Each row is a point on a tangle of strands that fork and nearly touch. The rows are in no order.
Points whose rows are less than 53.3 apart are linked; no others are. Some points are linked to none.
mok: [-18, 11, 4, -33, 35, -17, 14, 22, -4, -1, -18, 2, -5, 11, -33, -20, -45, 16, 9, -3, -21, 14, -1, 4]
rofol: [-4, -2, -12, 19, -23, 4, -2, -16, -7, -36, -10, 12, -10, -4, 9, 20, 15, -16, -10, -18, 11, 8, 30, 2]
Simo: [-2, 2, 3, 17, -2, -13, -3, 6, 8, -12, 14, -14, -17, 10, -15, -10, 1, -5, 1, -7, -9, 9, -2, -20]
fop: [7, -26, 6, -13, 26, -5, -5, -11, 2, -4, 2, 34, -1, -8, -25, -13, 3, 15, -4, 17, 5, 23, -18, 22]
luv: [-8, -27, 6, -7, 33, -5, -7, 2, -6, 9, -2, 32, 13, -22, -30, -8, -16, 20, 1, 5, 16, 28, -11, 25]
Lizer: [9, 25, -7, 11, -28, 14, 13, 9, -1, 6, -10, -15, -15, -1, 17, 12, -12, -5, -2, -3, 2, 0, 12, -2]
deba: [-27, -7, -3, -17, -3, -1, -9, 11, -20, 11, -2, 7, -19, -4, -17, -20, -5, 14, 12, -6, -7, 15, -8, -6]
Pif: [-21, -1, 2, -8, 0, 7, -7, -15, 9, -2, -7, 6, -10, 4, 3, -30, 9, 0, -2, 9, -3, 13, 1, 0]
lovo: [8, 1, 14, 8, 2, 0, -6, 16, 4, 3, -11, -17, 1, -7, -18, 5, -3, 26, 22, 2, 2, -12, -24, -7]
gikon: [-16, 6, -1, -6, 16, -13, -18, 10, -17, 10, 4, 19, 5, -10, -10, -8, -5, 15, -10, 6, -35, 34, 0, 5]
Teb: [-12, 7, -8, 15, -5, 2, 3, -14, -4, -30, 29, 25, -5, -3, 12, 6, 15, -17, -24, -4, -10, 33, 20, 24]
vitif: [-8, -22, -8, -11, 23, 11, -9, -7, 3, -9, -14, 10, 0, 0, -18, -13, 7, 13, -6, 22, 13, 18, -18, 2]
vobur: [5, -23, 8, 19, -13, 8, -6, -6, -9, -11, 10, -6, 19, -2, 25, 18, 27, -6, 8, -22, 16, -30, 1, 17]
fuso: [13, 1, -14, 22, -4, -1, 4, -8, 9, -19, 11, -7, -17, 9, -5, -5, -1, -10, -9, -2, 11, -5, -2, -18]
ruv: [-3, -13, -12, 10, -3, 8, -2, 3, 1, 4, -32, -15, -8, 14, 13, -12, -5, -11, -11, -18, 6, -6, 9, 1]
Vog: [13, -10, 27, 12, 19, 8, 13, 4, -9, 4, -18, -19, 30, -1, -6, 18, 15, 22, 32, 8, 4, -20, -16, 2]
Pob: [-12, 11, -12, -16, 20, -26, -2, 10, -8, -1, -5, 14, -15, 0, -5, -40, -18, 19, -9, -16, -43, 20, 10, 2]
dokev: [4, 4, 7, 17, -12, -1, 1, 3, -10, 11, 0, 15, -25, 2, -3, -4, -7, 7, 10, 1, 11, -27, 1, 18]
loro: [4, -1, -4, -17, 13, -6, -13, 17, 13, -11, 14, 6, 11, -2, -6, -17, -17, -9, -16, 0, 1, 12, -23, -16]
Por: [1, 10, -1, -23, 26, -19, 3, 2, -7, 9, -11, 35, -12, 4, -5, -28, -20, 28, -10, -11, -34, 25, -8, 11]
dosus: [-11, 34, -6, 28, -20, 7, 14, -23, 15, -8, 2, -22, -8, -16, 11, 23, -10, -12, -1, -22, 14, 2, 15, -12]
febu: [10, 19, -22, -5, -14, 15, 10, 5, -6, -3, -4, -16, -18, -4, 15, 3, -17, -15, -4, 7, -12, 12, 17, -18]
Pami: [-4, 3, -11, -22, 27, -20, 0, 8, 10, 24, 2, -18, -2, -5, -27, -3, -30, 3, 7, 8, -8, 5, -19, -20]
gizit: [1, 11, -17, -8, -8, 19, 0, -9, -1, -16, 12, 25, 2, -6, 19, 2, -5, -12, -29, 20, 9, 14, 7, 2]
moto: [18, 5, 4, -3, -17, 3, 23, 11, 12, 18, -8, -32, -1, -6, 40, -6, 10, 9, 15, -10, 5, -15, -1, -12]
nop: [17, -7, 14, 0, 6, 10, -11, -12, 8, -2, -13, -12, 24, -7, 14, 20, 25, 0, 10, 17, 14, -13, -18, 1]
vidib: [-22, 14, 2, 8, -11, 16, 0, -23, -8, 7, 2, 5, 13, -2, 12, 9, 10, -18, -8, 10, 15, -12, 20, -9]
sikem: [2, -11, -3, -23, 27, -26, 9, 11, -5, 25, 8, 8, -3, -7, -37, -15, -31, 2, 20, -13, -14, 15, -18, -17]
Pufon: [-6, 6, -3, 9, -19, 5, -13, -21, -14, 0, 11, 20, -1, 0, 1, 15, 8, -13, -6, 4, 11, -10, 19, 9]
lum: [-5, -1, 10, 13, -25, 8, 0, -14, 11, -11, 31, -6, 9, -12, 23, 11, 31, -18, 5, -7, 11, 1, 9, 20]
tov: [8, -3, 13, -2, -27, 8, -13, -29, 3, -30, 1, -1, -6, 12, 20, 46, 22, -2, 6, -11, 15, -16, 2, 23]
Devel: [8, 10, 1, -14, 7, -3, 2, 24, -2, 32, -20, -16, 8, -7, -5, -9, -27, -9, 20, 10, -18, -8, 7, 2]
mena: [-10, 4, -15, 20, -15, 0, 14, -28, 6, -37, -1, 9, -8, -14, 1, 42, 13, -27, -13, -29, 22, 16, 39, 16]
Mator: [-6, 4, -10, -37, 7, -17, -8, 14, 19, -11, 11, -2, 2, -3, -2, -36, -22, -14, -16, -10, -15, 4, -11, -19]
mopid: [14, -20, 15, 2, -5, 0, -4, -7, 12, 0, 3, 7, 18, -3, -2, 19, 31, 6, 7, 22, 13, -11, -6, 15]
Kul: [-1, 2, -16, -5, 8, 6, 10, 18, 11, 31, -10, -37, 8, -2, 8, -7, -19, -7, -5, 1, 6, -24, 1, -6]
Matu: [4, -4, 7, 20, -2, -5, -5, -30, 4, -31, 0, -6, -2, 3, 10, 21, 48, -24, 13, 2, 14, -8, 30, 15]
Nurad: [14, -21, -5, -9, -11, 11, 7, -8, 2, 27, -6, -5, -12, -3, 6, -7, 13, 5, 6, 9, 7, 2, -10, 2]
Nuv: [18, 9, 7, -2, 5, -6, -2, 21, 9, 32, -9, -31, 15, -4, 3, 6, -26, -3, 25, -6, -16, -21, -14, 2]
Nifer: [-6, 11, -7, -1, -12, 10, 13, -2, -3, -15, 30, 23, -7, 3, 11, 10, 16, -17, -25, 16, 5, 17, 12, 12]
vas: [0, -13, -6, 24, -21, 15, 4, -4, -6, -11, -15, -4, 1, 10, 16, 10, 8, -12, -10, -15, 8, -7, 24, 4]
vifi: [-1, -7, 0, 25, -21, 9, 3, -20, 3, -5, 29, -1, 2, -3, 9, -10, 17, -11, 15, 0, -3, 1, 5, 10]
Lag: [-1, 13, -13, -3, -22, 1, 5, -1, 3, -11, 11, 14, -20, -11, 13, -17, -3, -9, -16, -15, 3, 12, 12, -9]
dud: [-19, -3, 1, -30, 14, -10, 4, 18, -12, 25, -7, 22, 16, -20, -27, -17, -39, 18, 12, -3, -11, 28, 2, 3]
ket: [21, 16, -7, 9, -5, 4, -4, -1, 2, -13, -10, -10, 1, -14, 16, 5, 6, -23, -3, 0, 14, -13, 3, -37]
Vup: [17, -3, 10, 1, 0, -7, -1, 28, -5, 7, -4, 2, 1, -5, -28, 4, -23, 22, 23, 10, -6, 1, -15, -3]
fuvu: [-13, -22, 11, 7, 9, 2, 12, 10, -3, 27, 8, 3, 16, 16, -20, -9, -9, -7, 7, -2, 3, -1, -18, 12]
Papil: [25, -31, -4, 4, -15, 13, 4, -11, 2, 13, -8, 8, 5, 8, 10, -1, 10, -14, 4, 7, -4, -5, -3, 13]
tebab: [3, -1, 10, 20, -14, -3, 1, 1, -8, 10, 6, 15, -4, 11, -18, 11, -19, 22, -1, 2, 4, -10, 0, 12]
Koziv: [4, 13, 7, 11, -2, 2, 1, 24, 5, 7, -9, -29, -5, 9, 4, 12, -16, 6, 8, 0, -7, -13, -18, 1]
supe: [11, 8, 1, 19, -12, -4, 9, -1, -1, 4, -2, -19, 2, 6, 16, 37, 6, -7, -11, -19, 18, -15, -2, -19]
vupif: [9, -13, -4, 12, -8, 3, 0, 3, -21, 7, 8, -1, -19, -6, 8, 11, 32, -5, 8, -4, 22, -13, 4, 19]
Zoru: [3, -2, 13, 4, -8, 1, -12, 11, -8, 30, -14, 1, 11, -6, 1, 16, 1, -7, 2, 12, -10, 12, -8, 5]
zep: [9, 12, 13, 23, -1, 3, 6, -30, 7, -14, 7, -17, 32, 7, 22, 51, 23, -5, -2, -4, 19, -32, 17, 11]
veb: [22, 2, -4, -20, -11, -3, 18, 29, 7, 21, -20, -12, -2, 9, 7, -14, -13, -9, 10, 8, -18, -6, 13, -6]
Masi: [20, -6, 28, 14, 17, -2, 7, -21, -13, 1, -6, -2, 28, 19, 17, 30, 39, -3, 18, 2, 4, -29, 7, 14]
Pap: [15, 6, 2, -16, -10, 4, 20, 15, 2, 22, -15, -30, -10, 11, 19, -9, -4, -3, 21, -8, -6, -20, 0, -16]
Figal: [-14, 8, 3, -11, 25, -8, -3, 20, 5, 5, -13, 5, -17, 1, -20, -21, -34, 13, 1, 2, -9, 1, -14, 9]
nez: [2, 18, -1, 17, -7, -1, -12, -3, 7, -22, 4, 20, 1, -2, 6, 0, -14, -13, -20, 3, -22, 16, 0, 2]
sutu: [-14, 2, -8, -10, -8, -1, -2, -2, -6, 10, -1, 5, -21, -2, 4, -24, -10, 2, 1, -7, -7, 5, 3, -11]
sot: [-5, -5, 8, -2, -3, 0, -16, -38, 12, -23, 5, 3, 5, 3, 0, 24, 29, -13, -7, 18, 15, -2, 18, 10]
zef: [9, -3, 3, 13, 1, 6, 0, -10, 3, -25, -15, -7, 7, 15, 12, 26, 31, -23, -17, 6, 25, -7, 10, -11]
fafim: [10, -4, 6, -10, 1, 4, 5, 26, 7, 5, -2, 17, -15, -2, -5, -7, -11, 16, -2, 11, 2, 12, -23, 23]
zural: [3, -18, 13, -8, 8, 2, -2, 4, -6, 9, 12, 16, 16, 11, -8, 23, 27, -14, 5, 13, 22, -5, -11, 28]
dur: [-2, 16, 6, 23, -5, 1, 16, -37, -1, -16, 13, -10, 20, 1, 22, 55, 28, -24, 2, -17, 30, -20, 32, 13]
Muval: [28, -23, 6, 2, -11, 8, -14, -5, 9, -7, -24, 11, 0, 3, -5, 0, 2, 4, 7, 11, -3, -6, -13, 1]
Pidun: [2, 2, 15, 28, -6, -9, -4, -21, 5, -12, -2, -22, 14, -8, 23, 33, 48, -7, 15, -17, 10, -14, 29, 5]
pagep: [18, 7, -12, -11, 6, 2, -1, 7, 27, -13, 2, -31, -7, -4, -3, -12, -17, -3, 1, 11, -10, 2, -13, -20]
Loka: [13, -6, 15, 30, -12, -2, -1, 1, -2, -19, -4, -12, 11, -8, 27, 23, 32, -17, 9, -28, 7, -13, 10, 3]
diruk: [-17, -12, 13, 2, 18, 12, -10, -8, 2, -9, -20, 1, 2, 1, -15, -14, 17, 5, 10, 24, 3, 11, -3, 13]
dizu: [-16, -4, 12, -8, -1, -3, 5, 9, 5, -3, 13, 29, 3, 10, -17, -17, -7, 12, -4, 0, 0, 2, -8, -4]
gem: [3, 15, -22, -1, 5, -1, 6, 17, 1, 16, 12, -25, -14, -12, 2, -19, -24, -11, -2, 3, -2, -12, 10, 0]
retin: [-3, 2, -8, -40, 2, -17, 14, 16, 14, 6, -11, -19, -24, 4, -19, -23, -34, 16, 16, -8, -8, -18, 4, -10]
bapof: [-1, -16, -10, 9, 7, -3, 0, -2, -4, 23, -27, 3, -10, 14, -8, -16, -12, -4, -12, -5, 6, -10, 16, -11]
ses: [-13, 4, 1, 10, 17, 20, 6, 4, -11, 22, -11, -37, 7, -6, 16, 4, 14, 2, 4, 7, 14, -16, -4, 3]
Vufu: [-6, 14, -11, -2, 4, -12, 5, 15, 11, -9, 11, -12, -21, -2, -14, -24, -17, 24, 3, 6, -32, 19, 12, -12]
Teso: [1, 21, -20, -1, 5, 22, 5, 7, 0, -3, 5, -2, -11, -3, 16, 1, -17, -23, -21, 16, -4, 11, 2, 3]
sosuv: [-2, -11, 4, -8, -2, -4, 11, 29, 3, 20, 3, -5, 8, 14, -7, -21, -5, -7, 7, -11, 0, -1, -13, -1]
sipod: [-6, -2, -19, -33, 11, -17, -13, 5, 7, 18, 1, -13, -3, -12, -15, -8, -38, 4, -2, -1, -26, 13, -3, -17]
vare: [6, -22, 16, -15, 7, 4, 1, 5, 15, 19, -32, -5, 14, -1, -13, 2, -19, 16, 15, -3, 12, -1, -35, 6]
tuv: [6, 16, -7, 20, -18, 5, 21, -7, 7, 2, -1, -32, -13, -2, 23, 19, -2, -1, 5, -23, 5, -9, 10, -18]
kom: [-10, -3, 12, 6, 5, -3, -19, 11, -4, 20, -8, 16, 11, -6, -14, 7, -13, 10, 0, 9, -17, 21, -5, 22]
zupat: [-4, 12, -22, -13, 28, -16, -2, 15, -5, 10, 15, 19, -6, -16, -7, -30, -21, 6, -18, -1, -6, 3, 5, -7]
benud: [-2, 5, -11, 4, -5, -17, -16, 2, 4, -18, 27, 6, -1, -15, -1, -11, 2, 12, -11, 0, -25, 31, 2, -14]
Pebis: [5, -1, 5, -4, 4, 4, -15, 15, 7, -9, 4, 8, 3, -8, 5, -6, 3, -23, -6, 6, 12, -3, -23, -10]
mobi: [-9, 2, 5, 8, 10, -17, -24, 5, -10, -13, 15, 26, -3, -7, -3, -5, 21, 13, -12, 4, -29, 35, -1, 7]
kuviz: [-19, 4, 21, -4, -8, 6, -3, -16, -4, 22, 8, 15, 17, -2, -13, 11, 15, 6, 9, 18, 13, -17, 6, 17]
pirut: [-14, 16, -5, -19, 14, -9, -15, -21, -13, -9, 7, 44, -8, -4, 13, -5, 4, 6, -31, 3, -10, 21, -11, 5]
Zagig: [-13, 5, -3, 13, -15, 10, 16, -25, 7, -29, 13, -2, 3, 0, 9, 51, 19, -30, -12, -24, 26, -7, 35, 25]
dak: [-3, -5, 20, -5, -16, 2, -9, -13, -5, -14, -9, 10, -11, 14, 2, 29, 25, 11, 7, -1, 23, -23, -1, 11]
mabu: [-13, 6, -8, -47, 15, -25, 16, 20, -2, -7, -6, 2, -10, 4, -29, -27, -48, 24, 9, -11, -24, -3, 1, -12]
bibo: [7, 0, 8, -3, 8, 10, -16, 3, -11, 1, -14, -19, 7, -9, 11, 5, 20, -18, 10, 6, 9, -5, -24, -15]
manem: [5, -7, 7, 28, 2, -6, -21, -21, -12, 2, 0, -1, 19, -5, -12, 11, 13, -3, 7, -3, 14, -29, 6, -5]
Kedi: [2, -9, 4, -14, -16, 23, 10, 8, -4, -11, -10, -5, 12, 23, -9, -3, -3, 3, 10, 21, -11, 3, -5, -16]
Pefi: [12, -8, -5, -7, -1, 9, 5, 3, 12, 6, -9, -29, 8, 16, -5, -10, -13, -3, 14, 12, -18, 8, -12, -16]
pev: [1, -22, 8, 17, 5, 16, 0, 8, -15, -6, 5, -18, 26, 10, 9, 14, 14, -14, 1, -9, 18, -19, -14, 13]
sib: [-10, 16, -11, 20, -25, 10, 5, -23, 22, -10, 17, -17, -7, -18, 9, 16, 4, 1, -10, -3, 13, 13, 14, -8]
Nolek: [-1, 10, -21, -26, 5, -10, 3, 28, -1, 7, -1, -21, -28, -6, -7, -19, -35, 1, 4, -7, -9, -16, 4, 2]
lupa: [-4, -16, -2, 1, 11, -18, -1, 1, -14, 14, 10, 14, 4, -3, -38, -11, -20, 18, 16, -7, -6, 9, -8, -24]
kegek: [20, 0, -17, -28, -5, -13, 4, 25, 20, 6, 8, -22, -12, -4, -6, -9, -17, 5, 2, 10, -13, 9, -12, -29]
Rame: [-1, -18, 1, 9, -11, 2, -7, -4, 3, 19, -15, -8, 0, 15, 16, 6, -5, -14, -7, -23, 6, -11, -12, 3]
loriv: [12, -3, -9, 14, -1, 3, 6, -10, 2, -33, 9, 3, -13, 6, 1, 11, 19, -26, -17, -1, 24, 5, -2, -8]
Ropo: [-6, 8, -4, 28, -20, 11, 5, -23, 3, -23, 22, 7, -9, -5, 13, -5, 6, -23, -6, -6, -9, 18, 16, 24]
relet: [-10, 6, 14, 15, -3, 1, 4, -28, 2, 20, 15, -3, 8, -5, 6, 22, 26, 7, 9, 11, 20, -24, 8, 17]
gam: [-14, 5, 4, -11, 10, -10, -12, -30, -1, -13, 20, 45, 2, 5, -4, 3, 15, 5, -27, 12, -4, 18, 5, 16]
vesu: [-15, 7, -21, -29, 3, -4, -14, 12, 12, 10, 8, -6, -3, -19, 7, -22, -31, 15, -18, -2, -23, 18, 3, -2]
Nutim: [16, 8, -2, 16, -5, -8, -2, 0, 7, -4, 15, -6, -2, 4, -2, 15, -1, 2, -15, -8, 18, -18, -12, -21]
Tobaf: [17, -5, 1, 1, -2, 10, 0, 5, -3, -12, -27, 0, 6, 15, 11, 12, 13, -16, -8, 3, 17, -18, 2, -23]
dular: [-8, -2, 8, -3, -10, 4, -4, -3, -5, -10, 2, 1, -14, 8, -4, 12, 13, 7, 4, 8, 12, 2, -12, -6]
lat: [8, -14, -20, -4, 9, -9, 8, 3, 16, 15, -16, -6, -14, 10, -14, -33, -20, 4, -7, -4, -5, -11, 11, -9]
Zed: [6, 6, 2, 14, -20, 2, -10, 14, -3, -20, -3, 22, 0, 6, -2, 2, -13, -6, -14, -2, -5, -1, 14, 8]
Roga: [13, -7, -2, 5, -21, 9, 9, -14, -17, 24, 5, -4, -15, -11, 17, -1, 24, 0, 16, -1, 10, -9, 4, 0]
Tiku: [-8, 12, 11, 9, -4, 3, 4, -31, 1, 4, 20, -23, 1, 0, 16, 36, 35, 2, 7, 2, 20, -9, -2, -4]
fepi: [-10, -7, 1, -16, 28, -9, 11, 7, 8, 19, -10, 31, 13, -16, -31, -19, -26, 15, 2, 14, 4, 17, -3, 6]
Lorok: [-1, 32, -15, -8, 10, -2, 5, -3, -6, -33, 12, 16, -18, -7, 10, -23, 0, 9, -17, 8, -17, 26, 2, -8]
tise: [-4, 13, -22, 17, -17, -4, 12, -3, 4, -28, 4, 20, -13, -13, 9, 7, 4, -18, -22, -22, 9, 18, 28, -6]
ledin: [-20, -3, 6, 2, -12, 7, -4, -10, 0, 23, 2, 6, 26, 2, -4, 1, -2, 4, -6, 9, 9, -8, 8, -6]
gudam: [7, -25, 24, 9, 5, 14, 11, -4, 6, 15, -16, -12, 28, 7, -4, 17, 16, 28, 24, 10, 2, -7, -10, 23]
lafes: [-15, 3, -17, -14, 29, 1, 10, -2, -33, -1, 21, 43, 11, -3, -4, -27, -5, 18, -14, 8, -16, 19, 4, 6]
zeles: [-2, 14, -5, -18, 11, -15, -10, -2, 5, -4, 1, 39, -15, 0, 10, -20, -10, 15, -25, -10, -26, 26, -18, 3]
Nuna: [-8, 23, -22, -16, 10, -7, 13, 9, 0, 15, 19, -6, -5, -6, -3, -21, -27, -19, -19, 9, -5, -1, 6, -14]
Fuza: [-8, -6, -3, 5, -7, -10, -14, -12, -8, -2, 17, 33, -2, -7, -5, -2, 15, 5, -16, 9, 5, 9, 19, 8]
rolav: [-3, -23, 19, 5, 7, 11, 3, 8, -16, 9, 9, 1, 16, 16, -8, 5, 16, -14, 14, 1, 12, -7, -17, 14]
basi: [-3, 20, -3, 1, 0, 18, 11, -1, 3, 18, -2, -30, -11, -9, 10, -2, 8, 3, 8, 18, 13, -10, -2, -5]
feri: [8, -13, -12, -16, -5, 10, -3, 9, -5, -16, -13, 10, -5, 5, -13, -17, 0, 17, 3, 21, -8, 12, 5, -22]
redu: [10, 6, -5, 6, -8, -11, -1, 15, -7, 4, 9, 4, -20, 1, -20, -4, -27, 22, 0, -7, -10, -4, -11, -3]
Gori: [12, -18, -14, -14, 2, 2, 13, 5, 12, 38, -12, -7, -10, -9, -3, -22, -9, 13, 6, 2, 0, -4, -1, -1]
Fike: [7, 1, 26, 14, 2, 0, -5, -17, 12, -5, 1, 0, 35, 11, 13, 28, 28, -10, 4, 5, 15, -39, 8, 21]
vep: [-9, -25, 15, 10, -4, 3, -22, -13, 0, 18, -14, -7, 5, 1, 5, 10, 20, 0, 4, -13, 6, -4, -10, 10]
dal: [-4, 40, -24, -19, 22, -13, 9, 8, -3, -22, 3, 12, -15, -8, 26, -25, -5, 18, -29, -14, -24, 22, 7, -7]
pefor: [0, -12, 4, 13, -3, -9, -17, -6, -13, 6, 11, 8, 12, -6, -25, -7, -2, 11, 12, -5, 2, -12, 1, -21]
sapan: [-1, -22, 18, 21, -2, 2, -1, -5, -2, 0, -9, -14, 15, 19, -2, 26, 11, 26, 11, -5, 6, -23, 1, 18]
muvu: [-8, -22, 11, 18, 1, 4, -1, -1, 2, 5, -8, -1, 14, 18, -24, 15, -3, 19, -1, -3, 22, -15, -2, 11]
meku: [-16, 19, -19, -26, -2, -14, -14, 15, 17, -7, 19, -12, 2, -16, 8, -19, -26, -6, -18, -15, -24, 17, 4, -20]
redes: [10, 5, 13, 13, -1, 0, 10, 9, -11, -1, 0, -8, 4, 11, -6, -15, -4, -6, 27, -2, 4, -28, -5, -10]
tavaf: [-7, -3, -11, -10, 24, -4, -3, 3, -16, 14, 15, 31, 11, -12, -12, -35, -12, -6, -14, 3, -12, 12, 3, -1]
Ruz: [-2, 8, -16, -18, 19, 0, 2, 7, -13, -20, -1, 12, -13, 2, -5, -27, -7, 12, -8, 16, -20, 21, -4, -18]
Teg: [12, 5, 7, 1, -13, 3, -8, -41, 3, -23, 15, 8, -4, 9, 12, 49, 20, -29, 3, 2, 17, -9, 10, 16]
pelo: [10, 3, -5, -25, -4, -5, 5, 24, 7, 13, 7, 9, -14, -9, -7, -15, -8, 10, 7, 10, -6, 19, -20, -8]
Matik: [6, 12, -13, -2, -14, 16, 5, 4, 0, -2, -8, -37, 2, 11, 10, -5, -19, -13, 9, 7, -28, 8, 8, -13]
nugir: [28, -8, -6, 13, -14, 9, -4, 5, 16, -14, -20, -10, -9, -7, 12, -6, 2, 7, 0, 11, 2, 1, 4, 0]
Namit: [-3, -1, 12, 16, -11, 7, 8, -6, 1, -2, -10, -21, 9, 10, 9, -5, 15, -2, 20, -7, 6, -15, -1, -15]
galag: [4, 9, -3, -3, -8, -1, -12, -16, 1, -34, 3, 34, -11, 5, 18, -18, -13, 1, -25, -11, -26, 23, -5, 9]
makig: [-3, -9, 12, 13, -13, -1, -16, 12, -1, -27, 0, 18, 10, 14, -6, 18, 12, -11, -10, -7, 4, -7, 2, 17]
bupa: [1, 3, 8, -12, 8, -4, 16, 25, -6, 11, 3, -19, 6, 13, -23, -16, -18, -10, 27, -5, -7, -13, -13, -13]
Tenu: [-5, 11, 2, 2, 0, -7, -2, 16, -1, -9, 20, -5, 3, -4, -10, -14, -4, -1, 7, 6, -24, 20, -2, -17]
bab: [-25, -8, 6, -8, 0, 0, -18, 7, -24, -8, 2, 16, -26, 5, -14, -2, 16, 13, 6, -5, 8, 12, -8, 3]
vos: [-2, -2, 14, -3, -16, 8, -9, 8, -10, 16, -7, 15, 14, 9, 3, 32, 18, -2, -7, 19, -4, 15, 1, 12]
gur: [-10, -27, 10, -2, 6, 5, -12, -5, 6, 23, -20, -11, 8, -11, -9, -2, 2, 10, 19, -5, 6, 6, -24, 9]
vutu: [-8, -3, 15, -12, 20, 0, -1, 4, 10, 4, -21, 9, -1, 5, -22, -7, -22, 5, 5, 4, 14, -5, -23, 4]
Lekuz: [12, -7, 14, 14, 12, 10, 12, -7, -6, 8, -16, -28, 23, 14, 18, 5, 22, 17, 18, -3, -3, -26, -4, -15]
Piram: [0, 24, -22, -24, 24, -27, 4, 22, 2, -12, -1, 6, -20, 0, 11, -30, -22, 4, -24, -16, -34, 13, 8, 4]
Berug: [-18, 3, 15, 11, 11, 15, 11, -7, -11, 3, 5, -34, 15, -1, 27, 23, 38, 5, 7, -5, 16, -22, -1, 3]

A fork is a point with three links, a tip a point with one. Leave the first point through the second and follow the links. Name the first fork or tip that comes.
pirut, gam -> basi
vobur, Loka -> sutu
Por, Pob -> Pefi
sosuv, bupa -> tebab

A fork is a point with three links. Follow the links from the first point to the second and name the forks in between, in order.
vutu, Pidun -> ruv rofol sutu
zef, gam -> fuso tuv febu Pefi zeles
Mator, dur -> rolav sutu rofol
gizit, loriv -> febu tuv fuso
nez, kegek -> zeles Pefi
vifi, Pufon -> febu Pefi zeles
Lorok, Pufon -> zeles
luv, retin -> sutu rofol ruv
Vup, sosuv -> tebab

Follow the links from the first point to the second, and from the first to the third. Name the last point that the two ways share.
tuv, basi, Zed -> zeles
Kul, nugir, Masi -> ruv
Zoru, Pob, lum -> febu
supe, Ropo, pelo -> febu
Namit, luv, Pebis -> rolav

Name the points in between on the shortest way along the links from the first point to the second, in order.
zural, vep -> rolav pev vobur Loka Pidun Matu sot Teg tov dak dular bab deba sutu Lag tise rofol vas ruv Rame
pelo, dal -> kegek pagep Pefi Kedi feri Ruz Lorok
gam, lum -> pirut zeles Por Pob Piram dal Lorok Ruz feri Kedi Pefi Matik febu Teso gizit Nifer Teb Ropo vifi
zep, mabu -> dur Zagig mena rofol vas ruv Rame vep gur vare vutu Figal mok
veb, vobur -> Devel Nuv Koziv lovo Vup redu tebab muvu sapan gudam Vog Lekuz Namit redes bupa sosuv fuvu rolav pev
